Points on a hilly landscape, in no order, each with its height.
From any point a climber steps to the highest of the 2 points nearest to it. It stops when none of these is higher. Distance is the straight distance between rows; heights are no part of it.
Z_430 height 548: [ 64  92 121  76 135  87  98  94  75  89  94 105 107 121 105  71  96  52
  68 102  68 133 127 106  85 113 154 129 121  81  90  98  94 114  57  95
 113  84  79  97  81 119  83  71  73  95 125 100 111  71 119 114 109]
Z_378 height 173: [ 99  62 118 137 101 116  97 113  91  56  85  93 132 111 117  94  96 118
 106 111 113 106 122  85 120  97  96  78  68  97  70  51 127  96 109  92
 105  79 101 116 115 104  81 122 167 129  80 130  66 110 118 104  80]
Z_277 height 516: [ 93  87  99  96  53  88 155 135 102  83  89 111 140 127 124  77  81 125
 115 105  65 118 104  76 104  67  84 102  71  36  96  83 129 120 103  71
 127  97  77 123 116 105  91 101 135 106 123  88  39 100  52 134  96]
Z_327 height 393: [116 102  40 113  81 102 113 109 117 180  62 106  90 122 110 111 111  92
  99  83  92 103  97 119  88 115  52 120  80  78 116 110  96 107 129  71
 123  54 118 130  93 122  96 106  68 168  74  98  89 114 135 119  77]
Z_276 height 251: [139  86  85  87  96 124  72  86  99  95 115  94 109  98  89 110  90 138
 102 138 135  71  92 109 109  89 119  82  99  89 110  70 115 116  92 153
  95 119 166  90 100  84 118 110 104  85  73 117 113 110  69  89 106]
Z_220 height 304: [134  80  83  94 106  96  44  52  71  94  85  68 124  99  97 128  77 104
  96 117 161 106 108 113  95  73 128 118 125  94 101  97  61  63 110 128
 107 107 171 103  93  89 101 114  99  75  93 148 117 128 113  71 124]
Z_250 height 619: [105  82  89  99  84 125 133 129  91 107  81 103 140 116 105  91  86 143
 124  93 109 110 118  77  81  74  64  91  58  72  70  82 136 144  96  80
 112  95 111  95  80  97 103 104 116 110 105  93  60  81  90 108  93]
Z_964 height 433: [145 106 110 136 146  90  62  66 121  33 124 106  44  96  61 108 102  88
  88 120 117 113 141  92 104 138 124  73  70 147 103  80 114  90  82  45
  97 118  85  47 108 129  96 123 133  83 113 111  89 118 109  86  82]
Z_210 height 623: [137 120  95  67  65 107  90  86  87 128  93 105  83  98 106 108  88 125
 111  83 139 103  73 144 113  73  76 109 117  62 115 106  62  56 158 133
 115 128 146  76 107  65  97  80  50  77  94  94  87 114  91  85 105]
Z_925 height 702: [ 75  57 114  72 104 103  75 100  98  74 112  72 130 118 104 117  92  96
  79 127 131 107 112 111 104  78 140 123 115  51  94  56 113  69  76 155
 128 102 122 124 100  74  74  97 127 110  45 134  93  87 110 120 112]
Z_332 height 686: [ 82 149  88  99  95 117 150 113 133 116 115 124  83  90  97 108 150  93
 118  85  43  61  55  64  82  92  52  88 115 168  87 140 131 110  99  86
  64 141  59 108 102 125 126 108  88  82 121  60 133 101  64  80  98]
Z_523 height 517: [ 81 128 104  96 122  95  82  99 121  77 122 118  91  74  80  83 110 107
  95 114  43  78  87  61 100 107 109  59 125 122 144 121 103 134 100 120
  47  99  37 115  95 129 129  92  98 102 142  98 118  89  68 102  92]
Z_255 height 497: [121  98 125 148 138 106  75  71 109  26 110 118  58 105  71  95  99  86
  85 125 100  97 152  80 101 126 118  64  64 122  82  57 129 109  74  59
 106 108  81  52 118 123  90 121 147  91 110 103  81 104 103  81  88]
Z_434 height 571: [102  85 138 156 125 106  73  82 100  18 100 111  81 119  75  82 113  84
  99 127  96  97 154  76 113 110 118  80  63 105  67  35 139 107  72  81
 114  92  89  83 127 103  87 128 171  99  91 117  75 106 103  77  96]
Z_485 height 531: [ 29  93 115 101  85  93 118 135 126 100 108 107 120 106 145 122  74  56
 118 129  53 103  91  83 111 120  64  99 127  91 144 112 102  60  99  89
 153  92  58 119 114 107  75 132 138 116  82  98  91 122 105 134 113]
Z_527 height 477: [ 70  68  82  69 111  68  47 113 111 127 106  89  85  99  99 127  70  45
  88 127 108 124  99 140 103 124 122 129 148  77 127 106  83  73 103 125
  93  76  77 113  95  89  77  95  78 133  70 112  96 109 154 116  91]
Z_968 height 257: [ 97 110 112  84  91 125 131 101 108  95 115 117  95 104  94  89 121 108
 109  95  85  81  85  86  90  99 126  91  98 108  67  99 143 135  66  92
  75 125 102  92  91  94 111  83  73  50 120  57 108  79  77  69 100]
Z_577 height 108: [ 72  90 107  97 126  91 116 116  83  78  95 115 105 101 124 102  82  78
  95 111  73 108 119 104  91 127 102  81  93  91  94  87 101 116  99  72
 106  86  77  92  98 119  81  91 111  95 122  94  77  95 119 109  91]
Z_751 height 603: [ 72  78 104  53 132  79  78  99 114  75 114  94 112 114 106  72  93  57
  71 113  90 142 117 115  88  82 162 133 138  64  95  85  96  94  51 132
 116  89  92 100  77 110  87  68  74  96  99 132  96  75 112 120 109]
Z_601 height 494: [ 90 103  87  76  60 115 133 102 102 130  76 108 103  93 121  96  80 127
  90  55 118  91  61 106 107  80  38  99  86  65  95 113  81  68 142 105
 149 100 112 109 107  81  80  98  81 138  96  93  91  93  92 136  89]
Z_235 height 453: [ 63 128  98  78  86  81 145 143 141 115 111 126 109 103 114  81  91  72
 105  92  68 101  80  66 119  82  89 117 126  89 156 123  92  57 111 133
 134 106  44 141 124  85 103  73 102 110  84  80  77  84  57 128 125]
Z_454 height 292: [146  81 109 138 105  87  63  71  64  73  91  67  98 106  83 103  91 137
 100 103 158 105 109 103 116 119 123  89  67 134  90  89  61  56 132  81
  98  94 144 103 105 105 108 123 148 122 105 139  91 135 129  59 106]
Z_185 height 552: [ 75 143 120  68 109  70  84 109 105  83 115 118  93  78  77  86 105  99
  73 120  39  79  74  58 105  95 112  63 141 113 136 137 113 120  91 127
  47 108  28 138 109 112 119  86  94  80 150 100 126  82  51 111  85]
Z_148 height 564: [ 97  81  93  96  65  97 140 139  90  96  83 106 148 138 116  83  85 134
 133 105  86 124 127  72  84  63  71 103  57  51  83  81 145 136  97  68
 124  86  90 104  89 106  95 110 130 114 114  95  43  95  68 124 100]
Z_249 height 697: [ 79  52 125 113 109 119  69 107  71 117  76  79 130 127 102 110  93  88
  64 117 109 126 131 106  98 113 138 141 118  61  95  73 105  84  76 113
 116  58 102 142  92  91  78 103 107 154  58 127 100  91 138 110  89]
Z_89 height 538: [124  98  91  91  59 116 126 113  87 136  71 108 111 111 103  96  84 155
 103  56 136 106  80 122 103  72  36 108  76  60  84 100  85  87 136 106
 120 105 126  97  95  76 101  84  69 122  90  90  74  87  92 104  83]
Z_784 height 351: [161  87 106 155 119 106  89  89  72  86  78  89 106  97  87 100  91 139
  99  93 154 110 126  92 103 117  97  81  47 147  88 100  85  85 124  52
  95  86 134  87 100 123 110 124 146 133 105 125  79 126 115  85  92]
Z_364 height 437: [100  92  84 106 143  94  68  87 137  70 132 116  90  87  75  96 100  84
 118 117  80  99 122  89  85 113 131  75 124 102 132 101 106 139  67 110
  72 107  73  88  76 132 128  79  94  71 112  93 112  80  98  78 102]
Z_827 height 769: [ 75  49 130  99  98 107  71 109  71  85  90  70 139 129 109 119  88 102
  83 119 126 116 116 108 113  96 128 124 105  59  86  63 112  67  87 127
 113  79 116 139 105  73  72 105 140 134  44 132  90  90 130 108  90]
Z_477 height 720: [148 140 113 115  89  94  82  83  62 118 120  89  94  63  96 124 133 118
 119  77 124  90 109 140  51 110  87 105 112 116  84 125  55 107 135  75
  89 119 138  65  83  99  96 105  61  50 143  77 108 119 124  62 112]
Z_771 height 419: [ 81 130 108  75  86  89 116 132 139 116 117 121  95  80  82  87 101 108
  94  95  90  74  68  65 110  76  99  98 126  83 157 126  90  84 121 164
 104 100  49 144 111  79 116  70  83 130  98  87  92  78  50 117 118]
Z_734 height 406: [137  87  93 146 119 120 113  88  83  90  86 106 109  75 108 104  94 129
  97  87 133 100 114  93 105 103  80  64  53 129  86 100  91 102 129  57
  95  96 121  83 105 125  98 120 133 129 119 115  88 126 111 110  81]
Z_983 height 558: [138  93 113 146 130  83  61  93  81 111  87  79  63  97  81 134  98  94
  64 109 120 112 117 118 108 153 133 103  82 137 113 105  75  83 108  38
  93  66  95 103 114 131  87 115 124 136 104 115  97 123 136 106  84]
Z_550 height 101: [124  76 100 120  88 116  82  78 110  49 106  82  89 125  87  87 123 132
 109 125 137  73  76  99 145 101 122  66  58 125  89  48 110  83 134 136
  86 105 144 123 118  84 117 146 167 123  68 146 105 135  92  83  95]
Z_715 height 487: [ 39 118 100  89  82  80 142 143 136 113 105 118 115 110 129 106  69  69
 130 113  42 104  88  64 110 105  64 109 128  88 157 129  97  57  98 103
 153 115  44 136 125 102 101 104 126 100  80  76  87 102  67 131 126]
Z_31 height 215: [104  56 128 144 109 104  93 123  85  72  67  93 143 142 112  93  96 109
 120 115 119 122 151  79 104  96  86 102  63  99  67  56 140 108  87  77
 116  55 100 109  96 114  90 137 174 135  69 129  68 100 115  97  88]
Z_652 height 328: [147  77  82 124 133  90  53  65 109  69 132  89  88  73  79 116  97  91
 107 121 147 103 129 104  98 108 137  81  97 125 109  88  91  93  80  95
  98 108 128  75  91 112 109 114 117  70  98 130 116 122 107  75 110]
Z_952 height 721: [116 125  94  73  87  82  99 110 152 127 123 110  77  95  79 105 102 116
 118  84 111  89  73 104 107  74 103 111 126  88 126 119  94  90  97 153
  72 117  83 109  95  77 120  54  44  73  90  68  98  80  80  77  99]
Z_41 height 458: [ 79 110  77 118 113 135 109  94 132 113 123 115  89  65 112 131  87 105
 133 108  98  76  74  81 104 113  65  76 104 135 145 125  84  94 129 119
 115 118  92  90  92 105 108 117 103 109  94  85 124 122 100 117 112]
Z_809 height 597: [ 79 161 101  81 107  77 109 112 115 119 122 116  91  90  78  94 130  94
  79 101  35  86  75  62 110  80  88  92 139 130 132 130 111 103  96 125
  60 129  21 150 124 101 114  64  75  77 132  77 116  77  66 101  90]
Z_464 height 582: [135 103  88 112 109 109  90  78  62 108 104  99 108  72 111 118  90 118
 105  99 133 101 100 130  97 108  92  89  92 106  96 109  68  95 139  90
  95 110 143  84  96  94  96  96  81  91 117 103  98 130 114  97  92]
Z_637 height 78: [119  68  88 102  91  97  61  81 126  53 113  77  88 136  81 106 127 118
 120 127 145  87  72 113 139  86 124  73  75 117 107  53  90  67 122 151
  81 101 140 137  99  82 125 139 158 110  57 154 108 132  94  77  98]
Z_357 height 646: [ 62  75 112 122  98 109  87 106 108 138  71  81  92  97 124 131  98  52
  73 114 102  99  81 106 112 135  89 105 111 100 114 109  83  70 127  78
 126  63  73 145 125  98  64 151 117 169  78 113 126 129 151 128  94]
Z_521 height 734: [113 160  91  94  76  93  87  88  66 143  85  87  73  61 119 107 131  89
 110  65  99  99  78 150  86 114  44 127 125 130 103 150  41  81 164  85
 108 107 135  78 102  96  91 113  58  96 126  91 122 130 121 105 114]
Z_132 height 715: [ 92 129  83  87 111  62  86  88 149 126 126  95  90  91  74 109 106  85
 113  65  78 113  98 108  99  82 107 131 148 116 114 141  94 102  70 123
  55 134  58 111 100 100 114  53  49  37 105  67 127  71 133  73 101]
Z_689 height 413: [ 67 108 109  98  90  64 143 126  70 112  63 112 110 139 109  91  90  81
  93  82  45 117 111  91  89 103  79 124  93  84  87 111 112 114  71  45
  99  92  60 127  96 104  82  76  85  68 132  77  91  72 107  97 100]
Z_90 height 430: [ 99 104  64 119  93 109 101 100  99 168  58  95  92  94 113 111  97  88
  73  84  87 101  90 120  96 126  61 113  96  89 116 116  75  99 134  74
 116  60 103 135 112 112  88 114  79 170  85 104 104 117 134 136  81]
Z_951 height 584: [138 112 110  92  98 116 101  62  74 122 111  75 121  90  90  71 120 122
  79  68 123 116 110 128  90  72 127 129 108  83  67 101  68 108  93 115
  85 123 147  72  74  90 113  88  49  73 118 111 113 103 105  97 102]
Z_670 height 694: [ 95  92 106  95  73 144 137 115  92  96  86  98 140 107  92  64 102 138
 107  98  84  97 109  63  88  65 109  97  76  77  63  73 146 158  66  88
 107 107 120  91  99  87 110  98 118  92 108  82  71  62  69  95 106]
Z_729 height 333: [122 123 100  92  41  92 149 129 129 118 108 125  65  99 117 105 133 127
  94  70 121  65  42 105 101  78  71 109 101 109  63 108 118  81 107 109
  77 126  84  94 126  76 100  77  55  67  91  59 102  87  67  60  93]
Z_769 height 432: [ 78  77  71  78 122  63  50  93 129 119 109  85  94  80  77 123  56  59
 105  99 106 126 107 134  99 103 122 135 158  81 134 126  75  84  78 129
  89  94  90  95  79 102 100  77  68  95  85 108 102  93 146 107 101]
Z_160 height 323: [ 85  81 114 129 111 101 119 110  70  81  70 123 128 132 101  81  91  96
 108 101  68 115 155  75  69 100  82  93  72  80  83  93 116 145  66  41
 108  73  81  88  78 141  91 105 127  97 132  84  71  79  98 104 102]
Z_8 height 498: [ 96 127  73  91 119 114 119  90 134 112 132 109  89  66 111 106 111  96
 127  93  88  91  69 102 100 106  80  88 113 131 120 130  74 100 130 111
  89 122  98  80  91 107 117  93  75 100 113  80 114 114  98 114 101]
Z_600 height 212: [136  94  90 102  96 147  95  70  79 106 103  90 137  91  88  79  98 156
  85 114 122  81 103  89 107  75 121  96  89  86  74  75 116 137  87 131
  95 123 175  73 101  79 114 111 118  97  83 104 111  90  81  95 103]
Z_534 height 712: [ 80  62 118 131  89 116  84 100 100 125  67  71 104 116 121 119 107  76
  73 108 123 110  77 114 124 123 106 106  99  94 103  96  77  60 137  83
 105  52  90 161 116  99  79 137 121 188  72 126 108 126 147 112  77]
Z_68 height 268: [ 95  65 114 128 103 106 111 119  75  90  66 116 147 150 117  87  97  98
 117 119  95 127 169  75  74  92  83 112  67  84  78  71 144 138  65  63
 133  52  97  94  77 138  96 131 143 122  95 114  68  95  94 117 104]
Z_436 height 570: [ 83 115  85 119 104 127 151  82 116 105 104 112  87  65 119 122 111 106
 123  78  76  56  79  75  83 110  52  52  63 120  90 128 101 122 116  49
 107 125 104  72  99 124 101 132 115  91 138  82 127 118  89 112  99]
Z_54 height 542: [ 90 132  83  67  98  87 132 107 121 122 111 104  78  87 114 102 103  92
 115  72  91 104  66 123 104 109  73 107 108 117  89 129  77  87 126 101
  87 120  90  85 101  86 102  75  59  83 106  71 105 100 110 105  94]
Z_385 height 466: [ 66 106 114  63 103  81 127 127 105  93 104 117 105 124 113  90  81  70
 101 107  76 122 104  90  99  96 128 124 113  82 110 106 111  94  71 104
 116 106  70 113  95  78  82  58  78  57 106  74  85  72  99  97 113]
Z_678 height 141: [ 92  78 104 112 126 122 107  98  79  79 101 107 112  88 107 102  82 108
  98 103 104 103 132  96  95 118 115  78  82  87  81  79 110 126  87  84
 104  99 103  84  97 107  90  94 112  94 106  98  90  90 114 102  92]
Z_285 height 770: [106 130  98  84  99  78  93 105 147 121 127 116  86  96  68 108 114 110
 107  83  80  91  82  89  99  81 110 109 135 108 122 125 117 114  76 135
  51 124  59 126  95  92 121  57  52  53 107  64 114  71  88  69  90]
Z_88 height 667: [125 114  83  67  87 100  92  94 124 122 118 106  84  92  96 108  86 112
 123  99 130  99  70 132 109  81  90 105 118  78 123 109  73  77 130 145
  97 124 125  85  92  75 110  72  48  81  91  85  91 107  90  93 101]
Z_219 height 247: [140  70  90 128 105 112  72  69  67  78  93  79 122 107  98 105  82 149
 102 117 154  99 109  98 118  97 119  89  74 109  84  78  82  80 124 112
  91 109 157 104 112  86 109 117 143 105  81 135 103 124 118  70 107]
Z_956 height 77: [ 77 111 106  88 136  82 125 108  89  79 100 120  93 109 113  97  93  63
 110 106  58 103 115  98  81 125 103  80  99 110  90 104 102 124  89  61
  89 106  67  86  96 126  91  76 103  63 136  66  93  79 112  89 100]
Z_240 height 44: [ 80 127 113  87 135  67 131 107  77 104  93 107  81 125  92 103 112  46
 104  90  54 104 111 112  75 123  92 109 111 133  76 124 107 118  73  51
  76 121  54  94  98 128  89  69  87  50 140  54 123  66 128  76 110]
Z_657 height 474: [ 96 104  82 102 134 102  87 103 136  71 136 121  88  80  94  92 105  94
 114 122  75  91 103  85 100 113 112  63 112 117 135  93 102 127 103 117
  66  99  64  92  85 129 119  88 100 102 113  98  95 100  88  96  97]
Z_979 height 171: [113  82  99 114 122 140  99  77  81  83 108  97 120  82  95  84  96 122
  94 105 113  96 132  85  98 101 129  80  79  90  72  74 116 137  73  99
  98 114 131  70 100  97 107 103 115  93  98 104 107  89 100  97 101]
Z_795 height 464: [ 76 103 100  88  69  62 155 134  89  97  75 117 124 138 125  83  80 101
 102  90  50 122 101  83 104  85  76 115  82  52  93 104 113 104  93  52
 113  94  64 131 108 102  84  86 108  86 131  83  60  92  76 126  93]
Z_731 height 799: [ 86  54 137 125 101  95  70 105  85  95  85  67  97 131 101 113 109  80
  94 108 129 116  92 121 139 126 131 100  87  92  85  72  82  56 114  84
  88  56  98 150 107  94  89 126 145 168  75 135  96 115 148  88  68]
Z_76 height 135: [116  72 107 140 105 120  99  89 102  47  96  88 102 105  98  85 106 124
 106 110 129  89 104  87 134 106 112  65  55 118  71  47 119  85 125 102
  95  98 120 112 121  99  99 132 169 128  81 135  84 123 114  91  83]
Z_816 height 371: [ 72  96 115 117 105  87 136 109  65 102  61 117 124 144  97  79  99  85
  99  85  53 117 132  80  72 101  88 122  90  84  85 110 111 136  58  40
 104  79  74 113  74 130  91  85  98  82 138  74  85  67 104 102 109]
Z_110 height 588: [ 91 127 101  79  74  74 112 107  88 149  85  87  65 101 106 107  99 100
  97  54  99 108  82 144 102 122  74 134 107 102  85 132  73  84 109  91
  81  98  91  87 104  77  94  72  37  67  92  73 118  94 128  94  99]
Z_65 height 455: [ 83 118  93  65  51  92 155 115 127 127  88 111  79  93 125  89 105 109
 100  49 108  77  49  91 111  77  46 100  88  81  87 117  84  61 132 106
 142 107  90 107 118  73  85  80  76 104  99  76  99  83  77 114 105]
Z_423 height 224: [134  94  99  73  83 112  75 111  89  86 110 100 107 107  83 107  89 151
 102 136 133  58  76 112 111  91 105  69  92 100 119  68 137 131  96 171
  86 101 154  86  98  87 124 117 115 112  67 115 103  96  36 101  99]
Z_371 height 708: [108  53 116 120 106  70  50  83  86  89 102  62  75 118  87 130  99  76
  98 109 148 120  98 132 127 129 151 102  95 110  94  90  68  47 110  88
  88  73 113 125 103 100 101 125 136 136  88 138 107 129 144  85  85]
Z_269 height 395: [ 96 141 116  76  74  90 121 132 127 126 112 131  88  79  77  91 121 120
  95  76  97  62  52  68 115  71  84  98 121 104 135 139 107  89 116 162
  82 104  59 131 108  77 123  74  73 125 110  73 111  75  35  99 102]
Z_352 height 806: [121 149  96  94 101  65  87  96  76 134 116  84  76  67 101 118 120  83
 114  73 105 102  99 160  77 131  77 122 118 128  95 147  53 101 132  74
  80 105 118  69  96 104 105  93  57  71 130  78 114 121 129  89 110]
Z_260 height 563: [122  81  87  89  73 125 133 126  88 134  74 101 138 131 102  99  82 152
 119  78 140 109 103 100  87  68  42 109  57  69  71  86 123 120 111 103
 126 100 130  96  78  82 110 103  94 122  84  94  69  79  89 107  93]
Z_379 height 650: [ 70  63 106  62 120  95  74  95 106  78 113  80 119 110 104  98  89  73
  73 119 113 126 116 115  94  81 153 131 131  57  96  71 102  78  59 148
 125  95 110 109  85  93  80  89  95 107  70 140  98  85 115 125 110]
Z_576 height 504: [ 62 109 120  62 117  78 116 105  92 101  95 108 101 129 108  81  92  50
  83  93  67 131 111  99  95 100 137 138 123  96  97 117 104 101  59  97
 107  99  68 104  84  95  79  59  61  66 121  79 116  64 120 102 115]
Z_143 height 222: [114  91 111  83  84 108  70 132  93  54 112 102 101 107  85  93 102 132
 106 143 108  70  92  94 110  98 107  57  89 119 120  58 158 137  92 157
  79  81 109  87  95  91 118 125 135 126  70 132  90 100  42 109  98]
Z_222 height 365: [115 139 100  85  52  96 141 129 143 133 110 134  66  92 101  96 146 115
 104  65 111  60  38  87 112  67  62 110 118 122 103 127 105  70 121 145
  87 114  74 106 117  81 117  80  60 105  91  61 116  83  44  76 101]
Z_666 height 352: [112  66  82  94 122  91  58  69  86 102 107  75 108  89  93 128  71  78
  92 111 143 116 116 128  99  99 136 120 126  90 103 104  78  75  88 123
 105  99 134  95  82  96  95 101  85  89  86 132 119 116 124 103 107]
Z_818 height 350: [ 91 104 110  73 112 123 103  89 103  58 113 104 110 109 100  46 119  90
  89 125  71 105 114  76  88  84 160  92 104  86  81  69 135 149  49 116
  97 106 113  85  99 107 111  85  99  77 111  99 101  72  62  97 116]
Z_189 height 282: [133  82  76  99 117 113  65  83 121  86 132  97 101  79  86 112  91 109
 116 131 128  90 107 108  99  96 124  80 110  98 121  85 104 117  81 136
  86 111 133  86  81 102 123 101  92  76  86 119 114 113  84  86 103]
Z_123 height 627: [ 93  80 104  95 117 118  84  88  72 136  78  82 118 114  91  85  91  88
  50  89 104 129 128 119  96 104 145 151 115  68  97  82  89  98  76 121
 110  68 113 119  80 103  92  80  60 146  80 122  99  84 128 124  89]
Z_234 height 652: [134 113 110 111  92 115 106  77  70 120 115  92 107  74  92 104 114 126
 112  78 119  99 106 128  77 104 103 109 102  96  77 118  74 113 109  86
  89 127 141  71  80  85 107  94  60  54 123  82 116 114 111  76 106]
Z_25 height 515: [116 113  87 137  91 132 144  79  97 109 101 110 103  58 114 110 125 132
 112  67 100  71  79  91  81  94  45  62  62 116  82 130  83 121 133  43
  99 122 130  69  94 121 104 130 110 106 141  92 116 126  94 114  90]
Z_288 height 645: [ 98  88 116 138 110 117  71  83  97  33 107 103  90 109  82  76 121  98
  93 144  88  82 140  71 108 101 134  77  76 101  83  33 159 139  62 120
 107  89 113  76 120  92 103 134 155  96  74 126 103  95  81  82 111]
Z_974 height 639: [127  73 105 127 112  63  36  86  85 113  95  62  61 104  82 142  99  69
  78 122 144 116 104 132 112 145 153 114 102 122 113 105  58  63 114  67
  91  64 104 119 109 109  96 119 118 132  99 127 107 133 144  91  96]
Z_418 height 668: [ 82 121  89  67 115  56  84  97 124 135 112  87  81  99  86 109  90  63
 114  66  85 124 103 129 100 103 109 144 138 116 106 147  88  94  77 109
  70 115  70  86  93  94 105  62  44  58 105  69 128  78 144  85 109]
Z_414 height 512: [138 104 100 131 130  89  76  84  54 122  99  89  93  73  91 133  92 102
  85  94 127 104 126 128  92 137 111 102  87 124 109 117  71 102 115  54
  95  82 123  83  98 117  92  99  94 104 116 101 100 116 125 103  92]
Z_5 height 642: [ 78 158  99  97  99 109 128 116 121 123 120 121  90  87  79 103 142 103
 100  83  35  71  63  51  97  86  62  93 129 155 113 141 124 108  99 111
  61 135  37 129 114 109 125  89  85  89 123  61 132  87  60  88  93]
Z_347 height 375: [156  94  99 131 139  77  46  62 116  47 130  83  64  80  60 116 101  90
  94 118 144 115 135  94  98 125 138  85  83 143 108  92  98  78  73  58
 104 112 109  62  96 119 105 122 128  69 109 127 104 119 111  74 102]
Z_115 height 678: [114 143  91 118  72 112 115  80  67 134  78  97  91  59 121 113 128 120
 110  58 103  91  75 128  81 103  28 107 105 121  98 154  48  90 162  64
 120 117 142  84  95  99  92 123  75 102 127  95 126 125 111 109 103]
Z_722 height 423: [ 74 124  92  62  96  75 138 142 133  97 114 125 103 114 120  85  91  74
 107 108  68 112  81  85 111  91 100 111 116  95 133 107 102  80 107 116
 112 105  56 126 111  87  97  62  90  88  98  78  63  84  77 112 108]
Z_330 height 253: [ 97 101 117  94  77 125 103 135 101  48 104 118  99 103 112  77 105 108
 106 146  72  76  97  79 102 104 108  56  81 114 117  58 154 144  95 121
  94  77  91  93 108 108 115 121 133 108  98 112  68 109  31 111  99]
Z_856 height 521: [ 64 102  77  61 112  80  80 118 111 137 100  96  85  85 115 107  76  50
  91 107  85 117  80 129 107 129  93 119 133 103 124 120  75  73 123 113
 105  84  73 101 108  97  81 100  76 148  84  99 101 110 144 136  99]
Z_74 height 585: [ 40  94 107  94  97  95 102 126 107 132  83  94 102  92 138 122  82  43
  87 119  62 100  91  99  99 134  70 103 121  95 122 114  92  78 107  76
 143  78  62 121 121 105  67 140 115 150  90 108 118 121 138 135 105]
Z_190 height 394: [100  72  79  87 137  80  57  74 115 108 115  81 102  78  83 116  75  52
  92  98 119 127 117 133  90  96 142 130 148  93 115 121  75  91  66 117
 102  95 113  83  68 114 105  90  70  83  99 124 120  99 129 109 110]
Z_172 height 780: [ 94  89 109 112  82 138 113 106  87  68  86  97 143 111  97  52 103 129
  91 131  68 101 129  59  93  66 126  95  86  80  77  49 149 163  64 105
 121  92 126  78 118  89 104 115 158 104  80 108  72  71  66 108 113]
Z_599 height 626: [ 90 126  93  68  94  61  83 104  98 158  97  81  64  99  92 111  92  66
 105  66  93 118  99 151 102 126  97 146 126 106 105 143  74  90  96 102
  78  95  88  80  97  82 103  71  34  69  97  76 130  97 140  97 110]
Z_481 height 418: [ 70 127  90  54  59  56 150 137 120 135  88 110  82 106 133  87 113  74
  92  56  85  95  65  88 117  75  52 117 102 106  90 123  96  47 109  89
 125 101  53 115 132  74  79  65  75  91  94  84 100  78  85 113 109]
Z_525 height 285: [ 88  94 128 101  80 112  88 121  92  39 104 122 102 126  96  65  98  93
 112 163  56  94 121  76  92 101 133  78  97  95 120  66 156 156  58 119
  98  81  89  89 107 102 119 104 136  75  87 100  80  99  30  99 120]
Z_227 height 392: [100  96  94  74 134 110  91  79 132  77 127 103 101  96  88  71 115  79
 102 104  89 110 110  92  83  87 155  98 120  92  93  95 113 134  53 122
  86 115 104  83  73 117 120  80  71  66 113  98 119  76  88  92 109]
Z_578 height 459: [139 106  86 136 106 134 122  84  89  92 106 113 105  59 109  99 114 130
 104  88 118  81  98  99  94 102  78  52  57 120  82  99  91 126 128  54
  84 112 132  68 103 116 109 116 116 103 133  98  94 126  94 100  78]
Z_745 height 624: [ 72 132  83 104 105 119 155  98 133 109 111 113  78  77 111 121 126  88
 139  84  54  53  69  68  76 111  46  62  82 144  88 139 112 120 107  58
  92 138  84  84 101 131 120 123 107  76 131  66 138 112  76  88 106]
Z_566 height 422: [ 71  90  91 141 118 124 105 102 132  94 120 118  81  75 112 143  82  92
 136 114 106  75  90  82 115 124  69  67  92 148 141 108  99  80 127 105
 120 110  77  96 100 114  88 136 139 113  90  99 116 135 121 110 106]
Z_906 height 579: [124 111 108  88  52 109 115  98  78 140  74  99  85 105 103  99  90 142
  99  54 132 104  78 138 110  84  57 119  98  63  88 111  67  69 138 109
 107 114 126  82 103  64  96  73  50  83  89  83  91  93 100  89  95]
Z_426 height 703: [ 97  77 111 131 102 131  86  89  90  49  95  91 125 108  95  71 112 124
  89 132  93  93 136  63 108  84 130  90  79  90  71  38 149 138  72 120
 110  91 123  85 121  81  94 128 170 106  61 126  92  84  93  98 109]
Z_465 height 631: [ 97 127  88 106  54 116 139  84  93 133  76  99  84  75 118 111 114 135
 117  52 103  83  62 111  90  94  15 104  96  97  89 151  62  84 149  70
 130 131 129  86  97  90  95 120  75  99 111  88 133 116 100 115  96]
Z_293 height 296: [100 115 108  89  71 102 147 115 113 111 107 110  85 109 106 106 120 114
  95  74  99  87  73  97  92  88  93 113  99 107  56 110 128 105  83  86
  76 132  74  98 103  76  90  76  57  41 107  57 108  80  96  65 101]
Z_437 height 312: [ 88 107 118  97  97 109  76  94  91  28 108 112 103 125  90  40 120  83
  91 154  56 100 125  74  85  85 150  87 106  97 102  63 156 162  37 129
  99  81 106  74 103 109 124 111 126  88  90 114 104  83  33 102 128]
Z_360 height 475: [ 90  99  80  92 100 103  95  94  82 138  81  98  91  79 122 116  78  80
  77  93 108 106  76 134 108 127  80 109 111 103 110 122  69  74 141  96
 113  80 109 108 109  95  81 111  78 146  95 107 111 124 131 138  88]
Z_811 height 569: [113  95 105  85 115 113  96  72  67 129  93  77 121 104  91  75  97 110
  64  67 118 127 120 128 103  84 130 143 105  76  78  91  76 104  83 124
  93  96 131  89  72  98 105  75  50 110  98 118 103  89 113 121  92]
Z_256 height 265: [141  76  90 112 107 109  56  51  57  93  84  70 139 110  97 111  83 143
  90 113 156 103 114  97 106  77 127 116  99  96  91  90  68  74 119 124
 100 112 175 104  99  82 108 120 126  93  84 143 117 120 112  67 123]

Where does a climber stop that starts at each point below?
Z_601 => Z_285
Z_600 => Z_172
Z_41 => Z_285
Z_222 => Z_731
Z_722 => Z_827
Z_68 => Z_250
Z_240 => Z_250
Z_219 => Z_332
Z_818 => Z_332
Z_566 => Z_285
Z_423 => Z_172
Z_256 => Z_856

Call two points neighbours if one is among the 2 nearest of the other. Go from one point of each pair to the other, from neighbour to neighbour, staying as high as possible. Name the lowest point that can't be avoided.
Z_172 / Z_285 => Z_89
Z_731 / Z_352 => Z_414
Z_856 / Z_332 => Z_219
Z_352 / Z_827 => Z_811
